A landscape with many peaks, sampled at points; each row gives a point and its height.
From any point a climber steps to the highest of the 2 points nearest to it. It stops when none of these is higher. Distance is the straight distance between rows; heights are no part of it.
k779: 15, 55, 10, -18, -38, -23, -32, 38, -30, -19, 12, -18, -2, -17, 0, 24, -32, -5, -27, 41, -16, 10, 2, -8, -17, 50, -19  height 3.63
k890: 24, -46, 2, -31, -8, 67, 30, 27, 32, 50, 46, -31, 14, -45, -29, -11, -5, -42, 41, 0, 19, 3, 20, -32, 4, -22, 38  height 1.08
k428: 21, 10, 11, 2, -14, 41, -1, -25, 32, 9, 38, 5, 24, 18, -65, -15, -24, 0, -23, -9, 21, -37, 10, -24, -12, -48, 4  height 5.89
k469: -43, -24, -44, -12, 16, -16, -17, 43, 8, -43, -37, 0, -12, 8, 71, 9, 24, 47, 9, 8, 4, 32, 16, 39, 5, 4, -41  height 5.28
k711: -22, 33, 18, 2, 26, 63, -5, -38, 44, 9, 23, -15, -5, -17, -42, 19, 63, -7, 10, 22, -5, -18, -28, -4, -11, -12, -16  height 6.24
k967: 16, -14, 45, 48, 30, -32, 8, 2, 5, 7, -19, 25, 20, -7, 30, 33, 44, -17, 17, 20, 37, 8, -11, 21, -11, 42, -1  height 1.34
k16: -17, 5, 43, 69, -37, 39, 1, -24, -6, 4, 26, 3, 16, 36, -32, -3, -1, -7, -28, 13, 56, -5, -11, -51, -32, -18, -13  height 5.87
k301: -19, 7, 4, -51, 22, -1, 4, -11, 34, -4, -18, -8, 57, 22, 11, -25, 17, 35, -33, -19, -12, -58, 46, 13, 5, 7, 18  height 4.81
k379: -4, -29, -20, -100, 16, 27, -16, -20, 29, 41, -9, -13, -43, -17, -38, 2, -41, -58, 9, -4, -46, 0, 50, -38, 18, -1, 10  height 1.15
k204: -6, 27, 18, -22, -29, -34, -29, -12, -35, -20, -2, 21, 55, 13, -20, -63, -9, 39, -37, 18, -43, 13, 16, 2, 7, 26, -6  height 4.24
k207: 1, 4, 60, -18, 12, 10, 15, -23, -1, -8, 7, 7, 68, -13, -12, 1, 8, 9, -34, -25, 14, -8, -39, 9, 7, 27, 13  height 2.28
k720: 7, 3, -13, 52, -15, -57, -8, 13, -38, -34, -31, 37, -38, -3, 6, -23, 5, 23, 6, -2, -42, 1, 38, 41, 13, -29, -6  height 1.58
k180: 14, -20, 10, 55, 19, -45, 30, -23, -31, -20, -26, 35, -35, -25, 5, 17, 31, 5, 8, -37, -11, -8, 0, 54, 26, -18, 21  height 1.70
k237: 1, -25, 6, 6, 15, -26, 20, 8, -28, -20, -10, 7, 26, -8, 37, -35, 33, 25, 7, -20, 1, 5, -42, 2, 7, 10, 2  height 4.34
k966: -30, 2, 7, 10, -38, 48, 9, 10, -26, -63, 23, -11, 1, -48, 7, 36, -11, 23, -36, -16, 7, -7, -7, 27, 5, -33, -31  height 3.65
k203: -48, 39, 21, 14, -48, -26, -18, -22, -29, -36, 14, 15, 41, 17, -9, -18, 12, 49, -36, 12, -33, 42, -11, 46, -20, 7, -36  height 4.07
k214: 15, -25, 14, -3, -17, 30, -6, 16, -7, 7, 13, 20, -16, -27, -21, 61, -68, -47, 1, 4, 32, 11, 39, -21, 7, 8, 28  height 0.71
k184: -18, 0, 41, 13, -27, -23, -13, 3, -33, -33, -9, 63, 51, 27, -21, -57, -15, 47, -18, 19, -7, 10, 42, 14, 15, -23, 2  height 4.45
k654: -20, 37, 8, -10, -41, 17, -5, 16, -12, -64, 15, 6, 29, -23, -15, -16, 4, 62, -44, 9, -17, 0, -11, 38, 13, -16, -26  height 3.90
k902: -45, -10, -3, -2, 46, -1, 20, -24, 47, 15, -60, 13, 8, 32, 26, -42, 57, 0, 33, -19, -15, 7, 16, -11, 4, -52, 4  height 4.41
k699: 11, -8, 29, 11, 7, -50, -19, -16, -46, -16, -9, 49, -1, 4, -22, -21, -48, -8, -21, -18, -41, 19, 25, -22, 15, 16, 14  height 4.92
k655: 13, -37, -24, 68, 16, -46, -12, 15, 1, 10, -24, 23, -18, 50, 43, 18, -47, -8, 19, 13, 35, 13, 21, -30, -18, 11, -11  height 2.36
k387: -9, -8, 8, -29, -9, 43, 13, -11, -26, -14, 28, -34, 57, 7, 5, 6, -4, 20, -52, -69, 27, -29, -34, 2, 0, 5, 8  height 2.50
k698: 67, 48, 6, -53, -54, -35, -13, 17, 4, 1, -1, -17, -27, -31, -52, -21, -35, -13, 2, 40, -25, 4, 6, 15, 18, 31, 24  height 0.94
k599: 9, 8, 43, 15, 31, 4, -32, 23, 36, 23, 3, 38, 30, 27, -10, -32, 16, 22, 4, 61, 28, 27, -34, -34, -17, 34, -22  height 1.52
k439: -23, -24, -31, -33, 63, -2, -21, 8, 45, -3, -40, 23, 13, 29, 35, 6, 11, 39, -5, 6, -9, 9, 9, 17, 1, 16, -29  height 5.75
k590: 14, -20, 31, -2, 36, -72, -34, 7, -34, 4, -23, 54, 26, -2, 6, -27, -2, 19, -9, 6, -27, 27, 0, 0, 19, 49, -2  height 4.54
k398: 24, -45, -30, 31, 27, -44, 9, -24, -1, 45, -24, 1, -46, 1, 21, 21, 9, -69, 66, 4, -23, 11, 35, 6, 6, 2, 17  height 5.12
k734: -19, 36, 13, 51, -59, 4, 10, -1, -18, 5, 23, -40, 3, 20, 13, 14, -4, -15, -22, 10, 36, -15, -15, -23, -43, 18, -16  height 5.50
k352: 32, -26, 11, -22, 6, 9, 22, -39, 22, 22, 14, -8, 29, -10, -16, 22, -27, -27, -14, -41, 6, 7, -37, 6, 12, 9, 13  height 2.07
k871: 46, 16, 1, -56, 31, -24, 17, -8, 22, 34, -13, 19, 2, -11, -43, 23, -22, -10, -13, -8, -11, -34, 30, 28, 22, 14, 59  height 0.95
k106: -62, 3, 11, 46, -1, 13, -24, 11, -41, -21, -6, -4, -26, 12, 46, 20, 34, -14, 21, 13, 3, 31, 13, -29, -20, 6, -36  height 3.17
k740: 6, 22, -24, 23, 41, 27, -17, 29, 39, -19, 1, 31, -39, 12, -41, 7, 14, 54, -4, 45, 11, -2, -47, -4, 2, -2, -33  height 1.76
k141: 27, 30, -10, 27, 3, 0, 9, 10, 13, 27, 22, -13, -24, -1, -15, 6, 25, -5, 9, 24, 16, -41, 5, 15, -12, 5, 25  height 6.35
k69: -7, -7, -37, 14, 28, -13, 8, 13, -34, 24, 14, -17, -31, 9, 16, 50, -4, -10, -21, -23, 35, -17, -48, -12, -7, 29, 2  height 3.72
k497: -25, -10, -56, 20, 34, 9, 19, 0, 31, -29, -22, -5, -15, 38, 26, 57, -1, 38, -15, -44, 25, -6, 0, 40, -11, -33, -18  height 6.98
k290: -4, -2, 25, 31, 32, -24, -6, 51, -25, -5, -29, 18, -13, -1, 60, 6, 78, 6, 37, 35, 30, 24, -12, 20, -5, 37, -13  height 1.21
k535: 44, -6, 33, -42, -8, -46, -11, -21, 7, 6, -37, 10, -14, -36, -18, 7, -10, -43, 24, -2, -43, 17, 75, 29, 30, 26, 36  height 0.73
k108: -47, -1, -41, -5, 60, -5, 14, -10, 27, 12, -35, 13, 23, 68, 17, -1, 18, 41, -21, -41, 16, 12, -15, 9, -8, -17, -9  height 6.26
k224: 41, 23, 4, -50, -35, 33, -10, 28, 17, 31, 31, -27, -11, -32, -51, -10, -23, -26, 22, 55, -1, 6, 5, -16, 10, 15, 24  height 1.01
k322: -28, -18, -39, 6, -9, 16, -7, 62, -3, -42, 1, -16, -16, -11, 66, 48, -16, 36, -8, 8, 19, 20, -20, 14, -15, 15, -45  height 4.77
k251: -3, -18, 8, -68, 17, 9, 10, -15, -52, 16, 1, -15, 3, -5, -19, 15, -25, -23, -23, -76, -4, -29, 12, -6, 34, 5, 60  height 3.06
k36: -4, -13, -13, -11, 35, -13, -7, 5, 29, 8, -16, 15, 20, 44, 12, 26, -32, 16, -24, -27, 6, -54, 69, 14, 1, 0, 24  height 5.18
k707: -3, 22, 7, 37, 40, -9, -32, 34, 47, -5, -17, 53, 5, 31, -11, 10, 27, 34, 4, 58, 17, 24, 2, 14, -17, 24, -23  height 1.64
k240: 0, 12, 21, 46, 27, -23, -4, -13, 35, 15, -8, 9, 35, 37, 11, 51, -3, 1, -35, 12, 32, -2, 9, 19, -26, 50, -8  height 1.49
k505: 14, 12, -5, -28, -47, -3, 40, 20, -65, 36, 18, -20, -48, -19, -23, 49, -36, -23, -26, -52, 41, -5, -34, -1, 15, 11, 44  height 3.44
k524: 11, 15, -39, 8, 16, -40, -15, -1, -6, -6, -6, 28, -30, 19, -24, -29, -17, 55, -17, -5, -30, -6, -34, 4, 8, -11, -10  height 1.91
k691: 2, -23, -9, -10, -28, 36, 17, 0, -2, -62, 6, -23, -6, -65, 18, 18, 9, 13, 15, -23, -15, -9, 19, 56, 14, -39, -7  height 3.41
k327: 20, -55, -3, -48, 16, 24, 1, -1, 29, 63, 17, 1, -6, -20, -1, -53, -5, -47, 44, 15, -5, 7, -5, -63, 5, -13, 8  height 1.23
k498: 1, -34, 13, 1, 18, 1, 7, 26, -3, 19, -7, 2, 58, 41, 40, -4, -10, 9, -8, -15, 60, -28, -5, -39, -8, 29, 25  height 2.93
k492: 11, 10, 50, 23, -4, -21, 7, -24, -49, 12, 2, 6, -20, -44, 2, -21, 68, -58, 53, 5, -31, -2, 33, -4, 11, 1, 31  height 1.47
k852: -13, 7, 8, 19, -6, -9, -51, 25, -26, -21, 7, 1, 5, 7, 20, -4, 0, 3, 3, 53, -14, 51, -7, -21, -19, 37, -49  height 3.39
k74: -26, -22, 41, -31, 34, 23, 3, 7, 22, -3, -13, 52, 59, 29, -13, -42, 25, 30, -33, -16, 4, -32, 35, -9, 18, -29, 26  height 4.56
k532: 19, -24, 40, -3, -4, 72, 10, 26, 16, 6, 36, 15, 12, -36, -38, 15, -11, -26, 11, 4, 36, -23, 45, -14, 18, -20, 49  height 0.92
k321: 8, 4, 26, -30, 40, 61, -2, 11, 67, 6, 31, 9, 13, -34, -50, -3, 37, 10, 10, 31, -2, -36, -1, 11, -2, -26, 4  height 6.54
k896: -67, -10, 8, 33, 29, 38, -4, -13, 0, -8, -12, 18, 1, 38, 4, 13, 13, 12, -2, -9, 23, 17, 6, -43, -9, -16, -24  height 2.96
k891: 50, 10, -19, 18, 2, -64, -22, -2, -16, 45, -20, 0, -52, 22, -1, -18, -10, -61, 40, 28, -19, -1, 61, -23, -7, 16, 22  height 5.51
k437: -12, -10, 22, -46, -6, 34, 16, 14, -71, 1, 28, -27, 20, -35, 11, -14, 7, -7, -16, -49, 10, -24, -31, -28, 22, 10, 39  height 2.76
k831: 11, 33, -14, 51, -45, 24, 14, 14, 11, -17, 25, -12, -20, 1, -17, -19, 10, 30, -7, 24, 28, 8, -65, 1, -18, -37, -32  height 1.50
k150: 21, 17, -66, -13, -6, 8, -27, 26, -12, -17, 25, 6, -62, -11, -30, -29, -34, 29, -1, 26, -13, -8, -23, -27, 7, -12, -14  height 1.79
k309: -82, 49, 12, 26, 15, 10, 9, -9, -30, -23, -5, -5, 13, 16, 17, 20, 68, 30, -24, -9, 5, 12, -25, 28, -12, 7, -15  height 5.63
k664: 22, -11, -28, -72, 43, -10, -5, -32, 43, 30, -11, 16, -31, -15, -43, 19, -22, -22, -19, -10, -55, -24, 37, 15, 24, -8, 12  height 1.06
k243: 49, -31, 7, 4, -18, -23, 24, 14, 4, 30, -8, 14, -23, -11, -17, 55, -70, -48, 24, 12, 38, 36, -6, -4, 14, 32, 23  height 0.49
k870: 31, -31, -23, -71, 9, 14, -16, 13, 2, 10, 4, -13, -16, -28, -8, 10, -59, -21, 17, 9, -6, 42, -39, -31, 28, 39, -3  height 1.44
k102: -19, -53, 23, 55, 17, 3, -5, -4, -5, -11, -3, 34, -2, 10, 23, 34, -30, -17, 9, -11, 28, 15, 23, -39, -8, -2, -8  height 2.69
k820: -4, 23, -31, -9, -10, 58, -9, -21, 22, 10, 44, -51, 5, 10, -27, 22, -20, -9, -28, -19, 3, -44, 4, -16, -26, -20, -13  height 5.53
k407: -44, 58, 6, 35, -8, -46, -23, 1, -46, 7, -4, 20, -1, 62, -15, -34, 27, 37, -26, 10, -24, -12, 37, 14, -19, 1, 4  height 1.72
k448: 44, 2, -4, -60, -45, -10, -9, -25, 46, 7, -11, -32, 3, -8, -16, 31, -78, -38, -4, -10, -35, 24, 17, 17, 4, 19, -6  height 0.18
k968: 7, -21, -50, 23, 10, 0, 5, 46, -13, -3, 0, 0, -42, 5, 44, 17, -27, 22, 7, 14, 36, 7, -49, -22, -5, 9, -26  height 4.23
k584: 38, -16, -35, -34, -28, 22, -13, 18, -11, -23, 25, -9, -44, -47, -37, 9, -80, -10, -1, 1, -10, 23, -16, -14, 22, -16, -4  height 1.62
k771: 37, -34, 18, 39, 24, -26, 38, -40, 8, 12, -6, 34, 12, -21, -9, 31, -2, -23, -5, -44, 17, -3, -15, 24, 22, -3, 33  height 1.87
k578: -51, -17, -27, -14, 54, 1, -9, 1, -9, -10, -46, 28, -22, 12, 13, -45, 57, 40, 13, -18, -26, 5, -3, -7, 23, -31, 2  height 4.25
k273: 2, -23, -1, -106, -10, 47, -25, 2, -10, 21, 4, -40, -12, -23, -16, 1, -52, -42, 8, -5, -18, 9, 16, -55, 26, 33, 7  height 1.27
k919: 22, -22, 12, -3, 37, 4, -7, 1, 6, 30, 17, 14, -2, 5, -8, -34, -1, -10, 18, 27, 9, 4, -55, -67, -2, 17, 4  height 1.38
k83: -34, -1, -8, -6, 20, 6, -13, -24, -40, -14, 4, -3, 4, 5, 5, -48, 18, 30, -16, -34, -31, 21, -76, -30, 10, -10, -27  height 4.06
k200: 15, -5, 19, 0, -18, -13, 31, -11, -46, 16, 7, 5, -44, -61, -29, 60, -8, -36, -11, -22, 11, 30, -55, 7, 23, 31, 18  height 3.80
k686: -41, -44, -15, -12, 44, 29, -28, -21, -11, -23, -15, 17, -31, -20, 14, -6, 11, 3, 10, -17, -46, 2, 35, -35, 15, -19, -23  height 4.04
k568: 42, -30, 10, -48, 9, 3, 23, -10, 77, 41, 8, -20, 46, -23, 12, 12, 7, -24, 24, -7, 8, -21, -2, 35, 2, 13, 25  height 1.88
k135: -57, -6, 18, -7, -21, -16, -12, 28, -60, -34, -7, 39, 32, 16, 15, -65, 1, 62, -3, 13, 14, 53, -37, -6, 10, -1, -15  height 4.84
k418: 42, -14, -16, 21, 12, 10, 24, 40, -6, 23, 16, 19, -40, -33, -2, -20, 40, 6, 44, 24, 22, -39, 8, 12, 20, -28, 47  height 6.82
k215: 21, 13, 5, -39, 12, -19, -2, 9, -16, -10, -8, 3, -20, -50, -12, 8, 5, -5, -2, -3, -32, -18, 23, 36, 34, 25, 41  height 0.84
k275: 3, 15, -7, 1, -37, 46, 3, 24, 18, 2, 10, -31, 1, 10, 6, -74, 30, 9, 39, 39, 18, -28, 6, -32, -10, -40, 14  height 6.09
k473: 5, -19, 0, 7, 15, 22, 4, -65, 38, -6, 9, -16, -7, -17, 0, 2, 8, -34, 34, -11, -35, 23, -18, -9, -2, -18, -35  height 4.57
k804: -7, 42, 8, 42, -7, 28, 0, 30, 4, -7, 29, 19, -17, 1, -34, 19, 30, 46, -40, 42, 57, -24, -39, -9, -17, 2, -16  height 1.61
k246: -26, 20, -44, -20, -8, 15, -7, 46, 12, 1, -11, -45, -14, 33, 38, -32, 32, 29, 15, 27, 17, -33, 24, -2, -19, -20, -10  height 6.47
k678: 1, -13, 54, -1, -8, 9, -5, -37, -18, -16, 7, 28, 31, -12, -30, -20, -30, -35, -16, -13, -27, -14, 46, -29, 11, -21, 14  height 5.30
k168: -3, 26, 30, 44, -22, -36, -10, -6, -72, 3, 2, -3, -33, -23, 7, -7, 23, -44, 14, 6, -33, 12, 5, -25, 1, 13, -2  height 1.39
k351: -12, -42, -28, -16, -6, 29, -18, 7, -41, -41, 4, -14, -51, -46, 19, 8, -40, -23, 21, -28, -28, -3, 50, -23, 26, -28, 3  height 3.73
k835: -14, 53, -8, 42, 14, -53, -14, -10, -4, 21, -11, -7, 13, 61, 2, 9, 3, 5, -23, 10, -6, -26, 19, 10, -30, 31, 2  height 1.63
k862: -35, 53, 6, 32, 24, 12, 23, -43, 13, 17, 1, -31, -5, 14, -18, 13, 78, 2, -14, -12, 16, -30, -39, 21, -27, 0, 0  height 5.95
k777: 26, 36, -35, 13, -50, -56, -14, 46, -47, -18, -15, 2, -51, -23, 32, -5, -11, 11, -6, 12, -24, -26, 70, 35, 1, -28, 0  height 1.46
k331: 4, -12, -34, 10, -4, -22, 2, -15, -5, -4, -2, -26, -13, 12, 19, 41, -35, -21, -4, -25, -13, -23, 39, 17, -15, 1, 10  height 5.72
k737: -13, 65, -8, 55, -53, -16, 40, 24, -20, 5, -2, -4, -3, 35, 0, -56, 34, 47, -11, 11, 33, -8, -49, 8, -16, -49, 1  height 1.41
k336: 0, -33, -22, -55, -29, 20, 19, -14, -26, -21, 5, -32, 2, -45, 12, 8, -32, -13, -4, -66, -27, -17, 31, 25, 31, -23, 24  height 3.38
k529: 21, 45, -25, -21, -39, -39, 17, 25, -41, 24, 13, -39, -28, 19, -23, 14, -62, -15, -37, -20, 16, -36, -2, -2, 4, 20, 41  height 3.12
k534: -11, -16, 20, 30, -30, -3, 31, -23, 6, -33, -18, -19, 32, 7, 38, -30, 27, 1, 26, -22, 5, 32, -30, 13, -3, -26, -25  height 4.61
k916: 16, -18, -9, -6, 28, 42, -13, 4, 89, -9, -6, 16, -12, -18, -14, 15, 30, 4, 29, 33, -2, -16, 52, 31, 4, -43, -7  height 6.91
k159: -48, 33, 16, 17, 13, 10, -7, -34, 21, 6, -5, 10, 30, 57, -23, -32, 12, 18, -18, 6, -10, 15, -10, -32, -22, -14, -22  height 2.80
k417: -1, -7, 25, -4, -32, 20, 0, 15, -31, -13, 21, -10, 20, -9, 7, -45, -7, -18, 14, 8, -1, -24, 33, -32, 11, -6, 20  height 5.69
k933: -44, -13, -2, -23, -11, 6, -3, -22, 51, -18, -37, -17, 40, 38, 30, -44, 22, 12, -1, -16, -24, 1, 45, 4, -7, -35, -14  height 4.58
k291: 34, 33, 2, 19, -25, -22, -4, 28, -12, 50, 3, -26, -19, -6, 0, 9, 10, -59, 40, 42, 17, -10, 54, 1, -15, 32, 39  height 5.90
k84: -27, 44, -35, 32, 15, -47, -46, -1, -23, 16, -1, 43, -13, 65, -44, -24, -17, 65, -27, 24, -22, 12, 2, -5, -18, 1, -15  height 1.80
k45: 16, 69, -15, 47, -57, -66, 3, 30, -35, 9, 5, 12, -30, 10, -1, -27, 20, 39, -15, 20, -11, 2, -35, 25, -17, -10, -26  height 1.32
k110: -19, 10, -15, 19, -7, 37, 32, -18, 44, 14, -3, -40, 31, 57, 11, -3, 16, 16, -5, -39, 49, -11, -42, -1, -21, -40, -10  height 4.15
k272: 14, -22, -29, -20, 5, 54, 5, 10, 37, -17, 8, -16, 13, 9, -2, -17, -13, 29, 1, -16, 24, -4, -34, -5, 2, -44, -22  height 3.83
k566: -11, -3, -60, 9, -5, 5, 1, 19, 35, -25, -16, -38, -25, 29, 47, 22, -6, 23, 13, -1, 19, -23, 35, 30, -26, -32, -13  height 6.32
k530: -90, 29, -9, -2, 2, 1, -9, 20, -26, -25, -29, 35, 36, 31, 33, -16, 39, 58, -10, 12, 21, 58, -13, 42, 2, -10, 0  height 5.26
k72: 5, 43, 29, 27, 7, -24, -40, -34, 19, 11, -5, 7, 9, 22, -35, -21, 38, -4, 7, 29, -51, 18, 1, 1, -21, 5, -33  height 2.70
k358: 19, 15, -20, 15, -25, -27, 0, 6, -6, -13, 17, -23, -34, -28, 17, 45, -20, -23, -2, 17, -17, 29, -43, 13, -15, 36, -32  height 3.87
k326: 9, -3, 21, 45, -12, 0, 44, -33, 44, 2, -18, -14, 32, 29, 16, -7, 31, -6, 14, -25, 30, -12, -1, 34, -19, -37, 19  height 4.40
k753: -23, 20, 21, 12, -68, 14, 16, 16, -13, -28, 15, -54, 35, -11, 58, 21, -5, -5, -8, 17, 10, 0, -12, 11, -41, 13, -36  height 5.14
k43: 28, 7, -22, 33, 5, -24, 12, -33, -14, 10, 16, 1, -67, -38, -29, 44, 17, -33, 13, 14, -23, 27, -60, 20, 5, 14, -24  height 4.09
k97: 6, -6, -3, -17, 26, -6, 31, 0, -33, 44, 7, -15, 25, 21, 35, 0, 14, 0, -18, -35, 44, -32, -56, -25, -9, 38, 35  height 3.31
k177: -25, 25, 39, 46, -56, 14, 20, 17, -11, -32, -6, -15, 36, -3, 40, -10, 38, -1, 16, 38, 29, 40, -30, 15, -24, -13, -45  height 4.83
k73: -5, 8, 15, 10, 9, -4, 15, -39, -13, 32, 11, -16, -29, -26, -36, 28, 23, -65, 31, -6, -41, -5, 52, 3, -1, 7, 36  height 1.55
k872: 19, -40, 25, -20, -17, -3, -31, 10, 27, -39, -9, 30, 53, -13, 15, -13, -60, 17, -18, 27, -12, 24, 40, -5, -6, 9, -26  height 3.95
k396: -16, -25, -43, 34, 30, 24, 11, -51, 5, -6, 11, -3, -54, -6, -8, 41, 12, -31, 17, -15, -19, 26, -61, -8, -3, -10, -44  height 4.33
k630: -1, -57, 1, 31, 36, -18, 12, -45, 21, 0, -32, 28, -13, -3, 18, 14, 9, -43, 42, -26, -43, 32, 16, 7, 2, -33, -16  height 4.80
k312: 58, -3, 8, -30, -30, -56, 9, 5, 18, 26, -13, -16, 4, -11, 16, 17, -50, -39, 17, 4, 8, 30, -7, 19, 6, 53, 19  height 0.31
k120: 29, -40, -37, 18, -2, 28, 18, 17, 36, -10, 8, -2, -45, -43, 2, 2, 10, -2, 58, 18, 6, -19, 54, 30, 10, -56, 23  height 7.42
k438: 20, -22, -40, 44, 35, -54, -1, -17, 14, 10, -29, 35, -17, 39, 10, 6, -19, 10, 1, -11, -5, 13, -19, 9, 5, -2, -18  height 2.08
k561: 31, 24, 42, 21, -43, 33, 26, -9, 17, 2, 39, -11, 59, 14, -32, -28, -3, 7, -31, 8, 52, -25, -22, -3, -16, -20, 9  height 6.27
k381: -1, -22, 22, -15, -18, 18, -28, -33, 26, -21, 6, -21, 29, -8, 24, -4, -47, -23, 1, 3, -27, 26, 6, -28, -9, 4, -49  height 4.30
k878: -15, -2, 22, -48, 19, 5, 21, -46, 9, 28, 4, -37, 27, -25, -1, 16, 24, -51, 12, -35, -39, -23, 30, 15, 0, 18, 38  height 1.65
k420: -2, 15, 7, -35, 21, 13, 28, -31, 40, 31, 16, -47, 25, -15, 6, -6, 70, -6, 29, -5, -23, -38, -1, 37, -6, 4, 26  height 1.75
k91: 20, -48, 1, -41, 19, 32, -25, 18, 22, -33, 6, 19, 27, -24, 2, -11, -33, 35, -16, -12, 9, 16, -26, -17, 21, -1, -20  height 3.55
k976: -7, 20, 0, -74, -46, 40, -9, 34, -11, 18, 31, -63, -5, -16, -12, 29, -43, -35, 0, 11, 19, 6, 1, -23, 6, 36, 17  height 1.13
k451: 37, -5, 9, -33, 20, -51, 0, -3, -17, 10, -12, 17, 39, -12, 13, -30, -17, 14, -19, -10, -18, 15, -71, -12, 27, 50, 1  height 4.14

For each start below, name the point where the climber stops.
k243 => k740
k43 => k120
k966 => k120
k351 => k497
k97 => k497
k91 => k120

For each start below, name every point that the climber comes to, in order.
k691 => k966, k654, k203, k204, k184, k135, k530, k309, k862, k711, k321, k916, k120
k106 => k852, k779, k358, k43, k396, k473, k630, k398, k891, k291, k141, k418, k120
k505 => k200, k43, k396, k473, k630, k398, k891, k291, k141, k418, k120
k312 => k243, k214, k532, k890, k327, k919, k599, k707, k740
